Each row is a point on a tangle of strands that fork, close into loops and nearly touch. The rows are in no order.
(in the rows, 128 means zero)
Points whose rows are less than 132 apart are linked; no others are. Some points are linked to none.
<651>: [119 128  97 138 107 167 131  87 139 103 102 198 149 140 151 112 120  64
 124  96 105 122  94 162 107 148 160  65 103 153 144 118 148 140 116]
<638>: [143 136 155  98 101 146 114 169 179 179 173 164 106  95  93 194 179 139
 107 143 125 163 110  99 100  91 122 147 138 159  58 104 131 135 108]
<103>: [ 83 140 151 161 109 100 110 150 108 125  99 155 183 141 123 174 148 110
 147 107 157 131  98 151 129 113 143 102 156 151 128  88 146 134 145]
<1821>: [102 107 122 110 184 106 115 126 143  97 159 122 123 130 127 151 121 143
 131 107 134 155 123 172 118 130 100 101 102 133 117 119 143 131 112]
<1059>: [143  98 111 127 112 149 150  85 112 122 155 122  88 114 148  77 124  93
 122 120 105 114 188 135 101 155 172  90 138 125 144 139 101 106 117]
<1053>: [ 82 173 142 130 164 153 163 137  85 102 117 133 121 171 180 141 145 107
 118 170 157  91 123 190 133 143 165 130  83  82 143 130 137 106 155]
<577>: [124 104 164 140 155  88 188 147  97 132 159 105 103 153 124 129 150 113
 116 189 141 105 125 126 182 112 136 174 158  89 172 155  97  79 118]
<1465>: [ 77 173 114 133  90 177 115 114 138 133 100 147 123 142 143 115 117 138
 100  85 127  84 142 149  81 167 165  62 180 119  68 121 158 125 152]
<1375>: [123 104 108 140 129  98 134  94 121 138 148  72 118 120 145  86 113 125
 114 165 141  42 159  98  99 172 143 172 196 104 121 131 104 114 171]
<1388>: [120 158 170 172  59 140 152 128  54 177 108 148 143 138 116 101 131 123
 131 134 151 106 163 113 145 125 170 117 139 128 170 128 107 114 165]
<1885>: [ 76 124  94 106 134 141 129 106 120 101 125  78 152 158 168  56 106 109
 175 155 125  86 161 118 104 122 125 102 172 122 128 125 136 148 125]
<1368>: [151  68 155 154  98 107 143 154 140 152 189 133 125  87  80 118 147 114
 116 162 119 166 151  96 135 100 149 144 195 158 154 146 127 134 108]
<1911>: [103 124  86  95 190 108 120 108 146  93 121 108 165 162 161 145 103 113
 120 137 137  66  53 136  89 158 112 147 113 116 111 125 181 117 149]
<521>: [101 111 101  82 146 157 131 112 153  95 130  98 134 106 124  90 125 111
 153 131 105 129 171 135  65 129 107  95 146 114  72 117 172 123 111]
<1796>: [123 100 105 116 199 111 102 132 169  89 130 129 107 118 124 166 125 151
 156 116 117 196 101 133 157 131  90 105  84 117 120 146 121 153  86]
<1121>: [135 101 114 148  49 114 124  83 116 151 161 196 160 136 101 102 173  68
 111 113 137 144 137 119  80  99 147  79 176 190 130 105 137 128 124]
<724>: [139 174 149 145  58 168 139 150 101 173 120 186 121 105  65 135 166 140
  79  96 108 159 177 132 128 105 142 128 112 186 119 114 105 139 129]
<1287>: [124 151 162 144 124 127 120 175 113 168 112 125 123 168 170 172 133 142
 113 172 136  84  96 125 165 138 159 176 117 113 137 106  84  99 148]
<341>: [141 119 103 123  94 179 117  95 169 134 125 174 103 107 148 124 152  63
 115 107  87 126 112 146  87 161 181  79 117 159  88 117 145 141 120]
<1812>: [109 155  72  58 168 183 119 152 153  99 122  70 137 128 133 106 108 168
 154  93 110 117 112  90  80 138 100 129 126  51  63 135 142 128 158]
<1864>: [ 79 117 134 121 131 133 173 121  69 126 150  59 128 124 142  51 127 126
 158 131 145  99 165 102 152 135 124 135 167  79 154 143  95 115 165]
<1205>: [104  96 107 123  65 122 134  78 138 139 181 161 160 124 120  94 159  75
 151 116 142 105 133 151  80  96 125  91 184 151 139  89 161 107 111]
<745>: [ 82 139  93  89 130 170 137 125 141  93 121 112 156 145 134  75 112 119
 167 134 130 135 158 138  99 118 116  73 150 123  89 112 155 148 113]
<945>: [136  96 128 174  72 100 131  91  87 135 182 187 190 126  82 100 131  92
 124 120 160 142 131 116 125 105 130 100 169 179 166 119 116 128 126]
<1281>: [129  91 131 156 110  31 121 116 129 117 164 118 148 151 126 180 170  96
 143 120 151 101  59 147 135 119 141 156 171 132 173 114 153  90  97]
<62>: [119 102 132 130 108 136 160 113 120 137 182 150 111 117 105 101 151  94
 114 150 127 114 173 148  95 127 184 112 154 124 148 120 112 107 108]
<553>: [164 185 148 131  96 119 112 174 107 202 100 132 110 154 120 157 126 196
 104 147 139 111 126 136 203  80 129 204  98 142 160 126  80  99 146]
<307>: [ 58 149 136 174  71 174 170 115  83 124 145 161 176 115 136  85 161  61
 135 158 131  89 141 135 130 148 207  64 145 120 162 153 129 107 138]
<1706>: [210  58 127 150  98  91 110  93 165 129 169 135 131 100 120 126 109  98
  91 131 117 136 140  99 118 146 124 119 152 208 132 148 124 139 128]
<793>: [ 90  97 159 133 149  85 183 137 104 107 166  86 135 123 109 120 153 109
 128 154 139  81 132 135 144 133 124 177 167  97 167 138 127  76 118]
<1904>: [ 55 144 115 155 141 107 151  76  64 103 138 101 164 184 195  91 125  90
 168 112 177  77 100 177 145 147 133 126 117 111 183 119 146  98 179]
<260>: [109 130 117 111 160 136 143 152  95 100 103  54 128 139 151  69 114 148
 139 128 123 125 161  77 146 138 101 156 140  90 149 143  74 130 171]
<1330>: [110 122 122  95 138 128 134  92 153 125 158 124  91  98 144 138 134 108
 136 104 127  71 114 183  75 163 160 146 141  90  92 100 157  98 122]
<1639>: [201 118 109 135 119 127 126 124 126 127  94 122  86 138 151  95 104 135
 132 152  92 147 198 105 123 152 161 123  95 135 140 149  81 146 116]
<666>: [164 142  97 131 150 185 105 119 144 100  85 159 119 121 154 120  85 124
 138  76  89 159  95 148 137 161 101  96  71 119 141 126 127 123 133]
<159>: [122 121 139 128 118  82 139  76 138 149 174 129  83  92 135 127 159 112
 119 105 154  64 150 182  63 135 181 160 161  87 110  88 149  81 144]
<1693>: [ 97 147 146 130 155 112 151 113  97 117  94 151 159 168 126 130 129 144
 129 130 165 131 138 167 129 103  87 126  87 104 152 107 152 122 115]
<771>: [ 88 103 104 130 165 123 141 118 121  94  97  88 166 136 150  93  98 101
 190 152 130 130 117 135 190 115  77 137 115 135 185 127 129 141 110]
<1235>: [ 78 169 152 104 134 114 133 155 111 128 139 155 135 142 124 168 156 143
 136 122 175 101 104 170  91 108 161 142 134  79 109  84 167 108 135]
<156>: [120 109 120 125 153 147 112 116 131 105 164 131 103 118 131 142 130 131
 127  91 122 176 148 166 106 142 126  80 123 155 101 130 117 140 123]
<195>: [111 173 153 152  97 145 138 156 101 119  92 215 150 125  76 132 162 131
 109 125 162 191 114 138 140  81 123 123  94 133 144  88 107 168  97]
<269>: [119 149 139 141  86 177 118 149 112 161 113 119 103 115 148 131 130 136
 115 129 107  93 162 125 125 159 202 129 129 118 127 121  96 114 148]
<1323>: [ 84 188 128 113 154 193 120 164 109 117  64 105 142 155 146 122  88 169
 126 114 125 106 124 110 124 156 127 112 131  97  65 125 143 155 170]
<792>: [ 42 151  95 132 155 157 139 103  91 117 118  70 177 173 169  80 108 102
 184  90 150  92 101 188 178 125  99 140 112 126 179 128 137 117 157]
<1096>: [102 123 147 133 150 105 125 162 116 122 147 120 149 164 166 158 132 117
 126 157 155  56  76 122 144 134 146 156 147  95 131 114 103  98 146]
<943>: [137 119 106  76 166 124 112 120 176 120 128 121 115 130 151 157 121 158
 117 146 125 114 127 116  79 134 121 131 107 120  51 126 149 135 122]
<1857>: [116  85 125 130 138 129 117 163 162  87 131 147 162  87  90 117 143 112
 144 142 105 190 108 105 168 114 105 101 146 156 151 126  89 168  84]
<848>: [ 80 151 153 176  98 165 190 103  51 130 143 137 154 137 168  83 139  71
 148 166 151  94 164 149 147 164 191  88 119 101 173 152 109  84 161]
<779>: [152 122 172 120 113  83 106 156 163 174 150 136 113  97 100 201 171 153
 110 125 133 143 114 129 107  97 129 160 139 144 100 116 154 126 125]
<1684>: [193 123 137 126  88 104 120 129 148 180 160 146  76 115 122 183 153 122
 101 121 104 108 115 145 141 121 186 181  90 157 153 118 114  94 100]
<1866>: [199  78 128 184  81  60 129  88 106 135 149 195 141 129  88 167 140  79
  89 163 145 132 126 119 135 145 184 139 150 228 169 153 113 137 114]
<1147>: [129 182 100  65 150 162 126 119 132 155  92 107  96 149 136 118 119 205
 106 121 124  81 154  92  74 125  98 145  95  94  48 125 148 131 154]
<1440>: [160 114 165 168  70 116 124 116 136 173 135 170 121  75  89 154 165 119
 119 102 118 185 135 112 114  98 111 135 148 191 132 113 138 161 133]
<556>: [ 84 180 110 107 109 195 115 109 153 107  86 164 152 145 129 127 114 128
 100  90 131 106 101 149  69 149 132  58 164 125  41 122 192 138 160]
<87>: [186 141 163 125  97 136  83 126 169 163 120 135 138  85 122 165 132 158
 123  87 119 197 116 108 128 114  40 108 108 157  74 109 144 162 137]
<1262>: [ 91 137 168 166  52 172 143 132  77 163 112 142 146 111  98  80 128 102
 141 125 125 118 171  92 133 114 159  95 172 115 143 122 131 135 146]
<858>: [ 70 119  76 123 181 156 140 131 122  70  96  90 179 185 171  76  97 100
 195 176 141 131 130 155 171 124  95 123 105 125 148 141 116 143 118]
<1712>: [148 146 147 148 141 151 108 122 118 130  93 161 104 131 140 137 108 141
 138  93 129 167 106 167 155 136 118 130  70 104 167 115  98 129 140]
<558>: [179  97 128  86 152 144 113 146 199 113 178  90 101  65 117 162 164 127
 124 104  87 187 113 110 129 139  85 119 124 123  88 139 117 119  99]
<100>: [ 50 156  87  83 180 165 147 118 109 111 121  83 174 163 146  89 108 140
 181  81 153 116  82 173 169  99  74 146  93  98 171 114 160 115 144]
<754>: [123 118  73  75 182 166 115 118 164  83 138  78 145 117 149 106  99 128
 158  78  90 135  86 135 119 141  70 124  95 106 135 135 162 124 130]
<714>: [108 138 168 181 101 123 144 134  72 148 130 155 129 137 130 133 151 108
 128 137 144 129 139 147 143 133 191 129 119 130 185 129 100 107 133]
<572>: [135 144 103 145 133 168 123 139 122  87  56 155 165 168 177  94 111 111
 138 178 110 135 131 118 123 160 144  67 108 134 118 146 105 152 135]
<1892>: [158 119 136 160 112 152 128  97 106 135 104 151  92 121 148 141 115  64
 128 133 104 114 114 138 140 170 212 120  88 154 176 132 119 140 116]
<632>: [153 114 140  84 117 162 119 129 189 158 160 152 109  95 111 155 170 119
 125 145 106 170 136 100  74 107  86 104 141 142  32 109 140 141 100]
<1374>: [203 126 170 167  81 113  77 141 186 161  96 143 127  63 104 157 127 171
 112 106 126 195 119 106 163 101  64 151 105 164 131 121 131 157 127]
<1448>: [149 163 116 105 144 138 123 136 118 153  81  92  74 141 166  88 116 201
 125 113 125 155 170  98 126 114  96 142  90 103 123 126  89 165 166]
<1585>: [ 81 150  88 133 120 180 137  84 136  97 104 123 135 153 187  93 110  71
 127 159 129  37 102 174  92 198 199  91 150 100 117 151 178 107 140]
<1411>: [113 139 116 101 202 133 136 135 119 105  84 120 116 141 160 129 107 157
 150 147 120 139 100 115 160 117  89 144  68  59 150 134 121 140 127]
<10>: [ 98 126 154  68 163 121 137 167 152 124 167 108 126  93  88 161 141 146
 121 113 131 126  96 123 130 100 100 141 155  75  92 113 146 112 121]
<804>: [182  91 127 143 151  54 142 115 137 108 167 124 109 151 132 141 109 106
  93 150 133 124 108 121 154 150 116 148 124 153 176 143 125 109  85]
<206>: [105 153 113 133 143 164 134 154  96 100  72  59 143 140 159  73  96 133
 162 110 106 126 135  82 143 149 107 119 136  91 131 147  97 150 173]
<1772>: [114 191 156 127 108 168 114 147 108 126 107 195 142 126  69 151 128 147
 123  88 151 187 108 123 129  96 100  98  99 137  85  83 141 158 123]
<940>: [154 113 106  81 165 161 119 135 188 118 151 100 122  63 125 172 142 121
 140  96  76 170  97 105 111 143  96 117  75 107  78 149 170 125 111]
<397>: [198  94  60  72 191  83 114 121 175  58 143  69 109 123 167 116  95 111
 145 133 117 151  84  89 131 154  80 133  78 115 140 158 148 153  85]
<1055>: [144 137 121 162 123 151 124 134 112 116  85 168 145 156 144 124 113 127
  92 172 122 111 154 128 135 161 153 101 113 162 122 132  90 136 136]
<594>: [ 92 137 104 135 155 156 141 134 100  75  83 133 186 179 174  97  97 109
 161 191 146 137 143 128 141 135 125  86 125 119 132 133 113 141 120]
<612>: [ 59 143 143 147  57 166 157 110  84 143 136 128 163 108 107  67 135  85
 150 112 129 102 146 120 121 127 176  84 179 108 150 116 143 110 141]
<285>: [184  94 158 173  99  71 151  93  82 151 154 139  73 134 134 150 137  66
 114 165 160 123 123 121 155 137 203 163 123 150 212 153 128 109  92]
<1487>: [129 105 118  99 119 142 122 100 167 126 150 141 109  89 134 143 146  76
 135 107 102 110 108 147  80 148 155 111 138 126  83  97 154 105 104]
<877>: [137  98 131 169 116   9 135 102 100 130 181 117 133 155 122 150 174  82
 147 147 173  82  85 141 134 124 185 177 192 128 185 135 151  77 106]
<1769>: [176  99 112 133 110 127 153  89 104 127 138  97  77 138 140  89 101 101
 129 148 110 115 204 104 103 175 182 116 122 138 149 159 109 131 126]
<586>: [171 132 113 120 173 134 143 130 112 113 102 125  85 155 168 108 106 117
 123 171 116 140 150 125 150 157 152 140  67  98 160 141  83 122 107]
<1111>: [ 95 124  76 111 140 146 147  82 135  74 129  96 126 145 173  78  93  67
 156 167 136  46 136 168  95 183 179 114 150 117 126 135 171 113 120]
<1017>: [146 112 156 183 120  89 132 139 106 132 119 126 140 141 117 112 100 144
 119 154 153 144 144  93 165 108 104 149 158 132 177 136  99 142 145]
<1150>: [ 88 121  78  91 225  99 124 129 163  85 141  90 138 127 136 145 119 167
 192 125 130 178  84 123 170 111  60 121  88  96 116 167 151 160  96]
<1581>: [124 153 126 145  70 155 117 149 108 181 135 124  97 134 130 138 145 157
  94 157 119  87 196 153 141 146 209 148 131 154 121 142  88 107 138]
<339>: [ 92 111 118 155 121 120 141 105  95 128 134 103 150 164 171  70  95 100
 157 181 149  87 166 102 128 150 167  93 158 135 156 136 108 136 137]
<1268>: [139 111 140  89 133 179 124 143 179 108 109 128 159  70 106 171 135 123
 118 106  79 136  83 113 110 149 100 121 103 150  80 128 179 127 132]
<646>: [136 178 162 146 101 127 153 177  83 173 122 144 117 169 143 155 160 158
  94 176 155  87 130 143 177  97 156 184 108 111 147 120  73  84 152]
<1753>: [109 129 163 177 132  77 165 112  74 123 152 127 113 162 162 147 168  91
 133 143 168 103 120 176 144 146 188 148 114 106 181 134 123  82 133]
<197>: [141 172  66  58 162 194 107 167 159 101  96  88 139 120 135 140  96 167
 147  72  82 133 120  73  81 158  94 119 109  76  31 156 136 151 168]
<273>: [203  94 135 205 107  56 142  84  82 151 158 172  80 133 102 141 131 106
 124 154 155 159 137 133 176 132 175 161 111 158 220 168 101 115  98]
<1315>: [ 65 140 159 118 182 124 178 143 104 101 118 127 129 152 149 153 151 104
 138 166 149 110 104 161 151 134 154 141  90  85 160 141 159  93 118]
<1125>: [154 157 142 128 168 114 102 166 135 119  82  99 140 106  97 166  99 207
 116 135 129 158 117  85 160 131  59 162  90 114 115 144 133 166 124]
<1428>: [125 103 128 100 168 102 144  98 113 108 150  84  65 140 160 107 118 109
 120 132 145  83 134 131 124 152 163 169 118 102 154 130 125 119 126]
<360>: [ 90 143  81 115 170 119 126  99 117  89 108 124 185 191 158 135 108 117
 131 127 152  79  83 157 105 142 104 119  97 128 125 125 173 108 131]
<275>: [187 110 103 123 183  92 139 111 127  86 112  98  84 149 162 100  96 141
 145 153 122 165 135 106 181 151  96 151  76  85 187 156  55 136 106]
<501>: [109 109  81  68 165 131 136  92 182  91 143  92 131  96 124 104 119 106
 164 159 123  79 154 148  68 141 114 146 167 101  62 109 168 118  95]
<1419>: [232 127 108 131 126 111  94 108 148 143  95 108  65 125 154 106  90 162
 124 137 113 170 185 112 144 143 107 156  87 140 145 150  69 156 119]
<1179>: [147 137  83  93 164 194 105 109 171  85  99 117 145 115 142  85  92 132
 159  68  70 171  94 139 117 136  59  84  87 109 130 138 149 126 133]
<952>: [107 149 129 147 111 132 135  99 107 131 112 167 131 150 152 133 135 102
 118  88 118  97 118 171  96 145 170  88 116 124 136 107 156 111 130]
<1668>: [122 126 119  82 178 148 131 174 150  79  90 108 166 108 112 142 107 137
 138 151  79 138 120  96 123 131 109 126 106 102 104 146 137 135 101]
<1107>: [120 139 120 132  77 164  95 120 153 144 119 128 123 126 136 117 123 141
  94 107 108  64 161 129  87 174 160  94 189 147  59 120 119 127 158]
<418>: [118 123 171 186  81 121 146 152  80 162 146 181 127 115  87 137 181 115
 114 152 139 164 145 131 157  94 181 140 134 149 185 127  89 130 120]
<1316>: [178  74 125 118 132  74 127 100 163 120 179 122 126 125 122 136 124 114
  86 132 127 109 138 118 100 148  94 140 140 167 120 132 144 116 103]
<578>: [127 133 121  63 120 175 129 119 171 135 168 136 117 110 104 110 149 120
 143 124 117 169 146 127  71 115  90  89 156 122  51 102 144 131 124]
<1436>: [197 124 127 145  47 106  97 122 140 217 174 147  82 112  96 167 155 128
  90 122  95 112 143 155 139 115 193 184 119 211 139 142 111  90 114]
<1408>: [133  97 132 165 117 111 131 117  96 121 128 107 151 151 142  80  88 118
 144 169 136 126 177  93 134 141 126 110 163 148 156 149 102 144 144]
<1499>: [190  70 134 171  99 108 131 149 143 167 164 138 114  97  88 132 138 118
 109 183 117 151 181  88 151 112 183 156 169 174 149 175 117 135 124]
<1802>: [145 115 130 171 130 138 132 168 110 113 112 166 138 135 125 123 134 130
 126 197 128 164 160 113 159 140 160 114 127 155 150 151  55 158 109]
<685>: [137 153 141  97 131 152 116 143 134 155 104 133 114 136 122 154 118 176
 115 120 117 112 149 105  87 107 117 136  95 116  69 103 148 133 135]
<1531>: [ 96 138  75  53 207 154 129 133 135  92 132  64 128 128 130 117 101 171
 148  67 113 141  90 113 117 131  81 136  90  66 113 146 143 132 172]
<729>: [104 190 139  93 143 193 108 155 125 104  98 166 167 134  89 171  83 160
 140  97 158 162  87 103 120 116  90 100 105 116  60 108 163 167 138]
<930>: [ 62 147 113 122 150  92 116 132 137 104 156 112 146 131 126 138 138 140
 111 144 174  45 117 165  79 161 148 144 189  97  86  97 140 108 141]
<1874>: [ 93 112 116 130  80  98 143  81 122 126 198 150 148 114 121 105 155  74
 150 126 162  95 143 168  78 119 179 112 174 134 149 100 143  96 112]
<1842>: [132 103 158 154 172  87 162 170 107 139 151 106  84 160 126 137 151 151
 112 175 138 129 114 117 209 123 129 170 139  99 170 173  67 111 124]
<997>: [129 115  86  84 195 118 109 120 167 102 130 129 143 145 153 181  95 145
 111 143 136  81  89 129  87 170 133 133 103 124  79 140 155 125 130]
<209>: [ 51 135 106  59 167 160 151 138 128 109 133  97 159 138 135 105 111 116
 176 114 140 107  92 144 145  87 102 140 110  74 145 104 165 109 130]
<475>: [ 93 161 134 151 124 151 156 111  95 110 120 158 133 154 167 127 158 104
 120 132 141  80 139 188 103 167 184 107 107 101 139 136 151  96 141]
<1224>: [121 161 183 153  99 132 137 183  94 156 119 174 128 123  81 160 160 155
 113 117 155 183 115 132 168  74 147 146 125 131 158 106  91 145 120]
<1563>: [136 186 146 123 116 189 118 164 115 156  78 171 100 124 112 150 126 174
 123 103 104 155 124 151 166 111 139 132  63 117 133 117  83 132 136]
<376>: [ 84  92 124 135 133 141 131 137 146 103 110 122 169  97 122 114 123  91
 183 119 109 161 113 128 170 109 117 115 134 155 175 124 123 153  97]
<1308>: [ 93 192 111 101 135 197 115 136 133 116  89 144 159 154 124 138  79 158
 113  90 131 114 100 120  95 146 109  85 136 109  55 128 175 160 160]
<115>: [164  75 142 117 145  76 136 111 169 136 193 114 113 110  97 138 146 128
  99 121 137 139 136 138  99 114  74 150 175 143 112 129 160 111 103]
<1654>: [129 127 121  99 141 198 133 176 157  83  88 119 169  86  98 136 118 113
 132 119  64 136 111 102 105 156 118 111 121 125  91 145 151 129 125]
<235>: [206  73 135 182  95  54 121 115 168 148 192 174 128  97  74 158 170 102
  88 119 123 192 109 115 146  99 108 152 160 196 176 164 148 134  98]
<417>: [124 126 134 121 139 127 143  94 111 135  83 101 109 154 168  76 104 131
 136 128 132 104 152 106 112 112 109 128 109 105 169 115 144 139 146]
<807>: [107 186 114 137 167 192 115 163 113 106  46  82 126 158 166 116  83 170
 140 118  98 126 120 109 131 158 123 125 102  88  98 157 112 159 182]
<1910>: [169 160 142 156  39 156 123 137 104 203 152 178 110 102  52 124 157 134
  81 102 116 161 182 118 134  75 152 160 147 193 139 132  98 127 133]
<377>: [ 91 143 185 147  75 147 155 165  86 135 140 119 141 116  69  94 113 129
 136 124 150 146 156  95 139 108 144 125 193 129 134 112 125 155 132]
<657>: [ 95 126  98 118 179 170 144 135 122  87  94  93 139 134 154 103 108 110
 157 133  87 108 133 143 110 168 151 116 110 107 130 146 160 134 134]
<1439>: [143 125 106 109 206 109 127 152 140  94 103 123  95 138 142 121 110 173
 161 148 128 182 100 117 209 122  79 154  86  50 164 158  64 128 117]
<1320>: [107 108 153 189 120  43 171  98  64 127 173 104 125 149 155 158 183  73
 156 153 173  80  89 163 163 136 196 170 156 102 192 143 130  64 132]
<746>: [ 77  92  96 115 122 154 107 126 161 101 116 119 189 112 135 103 103  78
 190 107 106 143 108 150 150 115 103 106 145 175 145 108 156 162  92]
<1914>: [ 95 101 134 155 141  75 125 131 114 119 145 114 165 160 153 147 127  94
 145 153 148  74  51 131 152 130 141 148 163 117 167 107 129 101 119]
<801>: [148 154  91  74 159 149 125 123 132 146 102  82  94 155 164  85 125 194
 112 117 114 120 168  78  77 118  97 136 100  88  79 136 107 154 171]
<495>: [ 45 169 147 147 109 167 147 139  75 104 114 137 182 159 147  98 127  91
 156 125 168 121  95 171 151 110 142  98 127 103 160 108 131 112 147]
<912>: [161 165  86  89 133 198  88 156 167 111  69 102 140 124 133 141  96 173
 128  82  65 135 128  96  99 169 118  93 114 123  41 165 143 152 165]
<1271>: [101 145 147 121 126 117 128 167 105 159 147 103  82 153 135 127 127 179
 119 149 156 140 171 125 142 100 160 150 139  95 116 120  86 144 151]
<1357>: [185 162  86 102 129 182  91 137 161 127  75 129 103 130 142 152 118 170
 106 102  61 142 171 123 114 172 119  96  93 164  51 161 109 128 133]
<1719>: [123 134 141 120 190 115 150 175 112 109 124  92  86 149 122 138 140 182
 128 153 121 164 130 119 201 124 113 151 118  68 143 160  57 129 128]
<611>: [109 130 129 134 168  88 151  99  82 128  96 127 111 179 165 114 122 133
 140 140 169 128 140 157 130 119 105 141  88 100 179 113 146 129 140]
<362>: [103 101 154 150 123 106 107 146 141 118 123 148 165 122 118 188 125 121
 130 114 138 131  85 125 135 135 132 100 143 168 121 101 144 144 123]
<510>: [161 129 108 124 128 155  98 110 147 129 115 136 104 122 147 133 112 150
 103  95  89 136 165 144 104 174 126  91  99 165  82 138 112 128 134]
<994>: [ 97 155 173 122 128 135 141 184  95 143 123 146  91 141 125 132 136 165
 123 134 172 167 153 146 163  85 150 125 123  98 136 105  90 152 135]
<547>: [180  52 134 167  99  64 114 104 160 126 191 148 152  87  99 149 135  95
 104 135 127 173 118 107 137 140 110 103 163 213 146 160 116 145 118]
<469>: [225  84 126 155  84 108 106 156 180 170 154 130 102  89 103 156 140 133
  93 167  95 157 175  97 142 119 154 162 155 220 113 177 112 150 112]
<890>: [164 116 160 172 119 103  81 155 179 121  78 151 139  72 102 141 132 152
 131 134 124 196  92 102 178 110  70 138 114 140 152 114 112 172 104]
<1258>: [154 100  79  82 198 111 132  96 158  67 142  56 116 120 166 111  94 116
 145  94 110 136  85 130 141 145  80 138  73 118 165 146 137 125 103]
<1716>: [123 124 159 196 137  73 124 151 105 126 114 158 147 151  94 136 123 146
 134 156 166 172 107 123 195  99  79 155 138 139 189 124 101 144 111]
<215>: [184  76 143 147 130  47 124 126 167 150 205 135 100 108  94 156 168 128
  94 115 136 186 119 137 128  89  80 159 173 156 137 152 175 117 112]
<1001>: [161  85 121 153 129 123 112 146 145 108 144 163 132 106 104 127 137 116
 117 147  99 193 154 104 139 126 130 102 129 157 135 144  79 154  93]
<383>: [198 129 133 122 125 108 108 111 151 172 101 111  77 129 143 106 105 183
 113 116 127 166 170 105 117 102  66 155  87 132 131 126 117 152 136]
<1233>: [107 159 110 101 166 135 136 109 105 109 100 159 168 167 141 134 107 156
 115 106 153 111 103 149 102 128  95 108  70 102 124 108 171 117 141]
<302>: [136 105 167 145 129  86  94 151 151 144 146 136 132 100 104 187 143 142
 104 108 120 128 106 129 134 120 127 133 155 168 115 122 137 132 115]
<1548>: [150 149 161 151 128 121 102 171 118 136  72 146 153 135 106 165 108 185
  98 155 144 142 144 102 162 115  84 152 114 157 105 120 112 154 123]
<1775>: [167 131 145 125 124 120  89 116 163 152 110 116 119 107 146 125 105 166
 129  87 127 165 115  98 108 107  45 122 107 124 111 105 153 162 141]
<1176>: [117 121 152 146 127  59 121 135 129 147 121 123 113 142 133 169 143 136
 111 162 161  81 143 141  98 130 162 173 170 142 104 124 164 125 127]
<727>: [170 137 132 156  36 133 119 138 121 223 184 153  96  87  71 145 172 140
  87 110 109 150 177 146 127 101 181 174 146 207 119 145 106 111 138]
<799>: [195  99 144 180 155  48 134 110 114 117 152 145  93 138 121 137 126 124
 111 152 153 156 102 142 193 136 125 146 109 144 215 152 100 116  91]
<697>: [142 151 128  82 160 160 125 171 134 117  97 110 140 112 115 147 103 188
 133 127 104 157 133  91 126 116  94 131  95  90  81 137 133 142 140]
<905>: [ 74 126 161  96 154 105 159 163 131 107 155 101 135 104  77 141 149 136
 113 135 141  92 112 138 133 112 111 168 171  73 117 110 141  87 109]
<492>: [154 115 144 170  68 111 112  99 115 180 118 154 124 144 138  98 113 126
 140 117 135 117 158 109  96 108 152  95 165 162 144 115 137 144 134]
<887>: [ 83 115  82  90 153 126 144  77 162  89 132 110 134 127 156  97 108  74
 157 168 145  46 141 180  75 144 159 127 155 110  99 114 183 118  93]
<1187>: [ 89 119 116  60 168 100 134 126 162 136 187 111 144 120 106 156 144 146
 158  87 149 119  68 137 119  86  73 146 130  78 121 103 161  99 110]
<1400>: [162 136 157 145  90 119 101 106 140 152 114 177 143  83  96 173 172 125
 112  84 124 182  93 130 118 102  84 111 110 185  98 104 150 156 128]
<767>: [147  97 168 154  77 121 126 142 144 167 168 150 123  91  76 127 153 111
 110 134 117 172 150  95 112  76 119 129 184 175 122 120 131 158 122]
<1222>: [ 72 132 117  56 191 148 162 146 117 111 113 100 126 154 165 107 123 148
 159 148 139 113  87 115 143  95 113 150  92  36 144 121 128 118 148]
<354>: [132 141 140  79 165  87 126 119 147 166 150 134 108 117 112 193 155 185
 110 115 146  95 105 119  92 109 103 181  95  73  73 111 170 101 137]
<676>: [ 87 143 168 105  75 149 133 144 116 131 152  94 149 109  70  96 115 112
 137  86 136 113 142 104 121 108 105 121 199 120 113  89 145 139 134]
<1882>: [165 143 161  94 129  74 122 141 161 185 176 111  98 123  98 195 168 200
  94  91 137 128 107 123 118  85  89 187 114 121  95 127 154 105 122]
<603>: [ 71 129 148 100 127 127 131 151 134 125 123  66 151 123 115  91 102 130
 156 110 134 108 124  94 116 102  83 133 183 115 114  94 163 149 131]
<926>: [149 142 119 109  72 195 101 106 179 149 130 154 109  97 133 131 146 126
  98 119  88  92 161 123  86 169 142  79 194 155  19 121 113 119 147]
<1921>: [149  96 139 168  85 107 119 116 108 105 149 172 192 116  71 107 115 108
 103 103 144 164 129 120 145 112  92  99 160 201 160 124 102 130 132]
<1364>: [206  89 118 149  68 130 103 128 163 183 168 143 105  81  90 148 157 125
  93 146  97 158 197 120 121 137 152 127 158 240  85 166  95 153 128]
<81>: [130 145 134 120 108 150 110 105 137 157  96 107 120 125 154  94 101 157
 131  68 112 133 136  91 104 122  77  89 146 115  92 100 149 153 157]
<1209>: [141 124 105 123 113 123 112  79 137 146  88 100 113 143 175  78  92 126
 137  99 103 102 135 102 103 132  99 111 136 121 135 115 160 152 149]
<892>: [124 155 142 154  91 124 114 163  91 191 152 122  86 151 123 133 126 187
 115 153 146 116 197 147 149 102 183 167 141 164 120 151  79 127 148]
<1416>: [ 99 121 158 184 121  60 123 142 101 122 132 167 170 155  95 155 159 125
 145 134 166 161 100 143 150  83 126 134 165 148 172 108 133 122 115]
<271>: [178 116 162 189 134  45  82 133 186 131 100 158 136  98  89 173 147 163
 117 135 129 180  59 120 195 112  60 151 107 134 164 141 136 155  89]
<814>: [131 187 149 152  87 174 137 140  81 148 105 184 115 124 103 136 154 147
  87  90 121 141 154 164 138 119 153 114  97 143 137 114 102 114 133]
<1690>: [184 142 132 136 101 139 113 115 124 165  99 152  75 119 142 162 123 112
 106 127  99 111 132 142 164 146 192 160  56 168 152 131 110 115 102]

A tip is a point with one link. Name the tips that can be reached along the links from each point below, in the order of the rows.
<1706> -> <285>
<1684> -> <1892>, <397>, <1150>
<1416> -> <1585>, <354>
<858> -> <746>
<1330> -> <159>, <1315>

A piece is all that can be reached along the links. How many separate loops has the piece of each point below (a circle has one, a figure eight two, a Y none), and how many tips (points with one link)?
<1262> -> loops 0, tips 6
<754> -> loops 0, tips 3
<376> -> loops 1, tips 1
<1121> -> loops 1, tips 7
<1316> -> loops 1, tips 1
<341> -> loops 0, tips 2

A fork is a point with three links, a tip a point with one. Leave the first point through the second and follow the links. Name the first fork or tip that comes.
<553>, <646> -> <714>
<1716>, <1017> -> <521>
<1315>, <1053> -> <159>
<469>, <1499> -> <87>
<10>, <905> -> <1439>
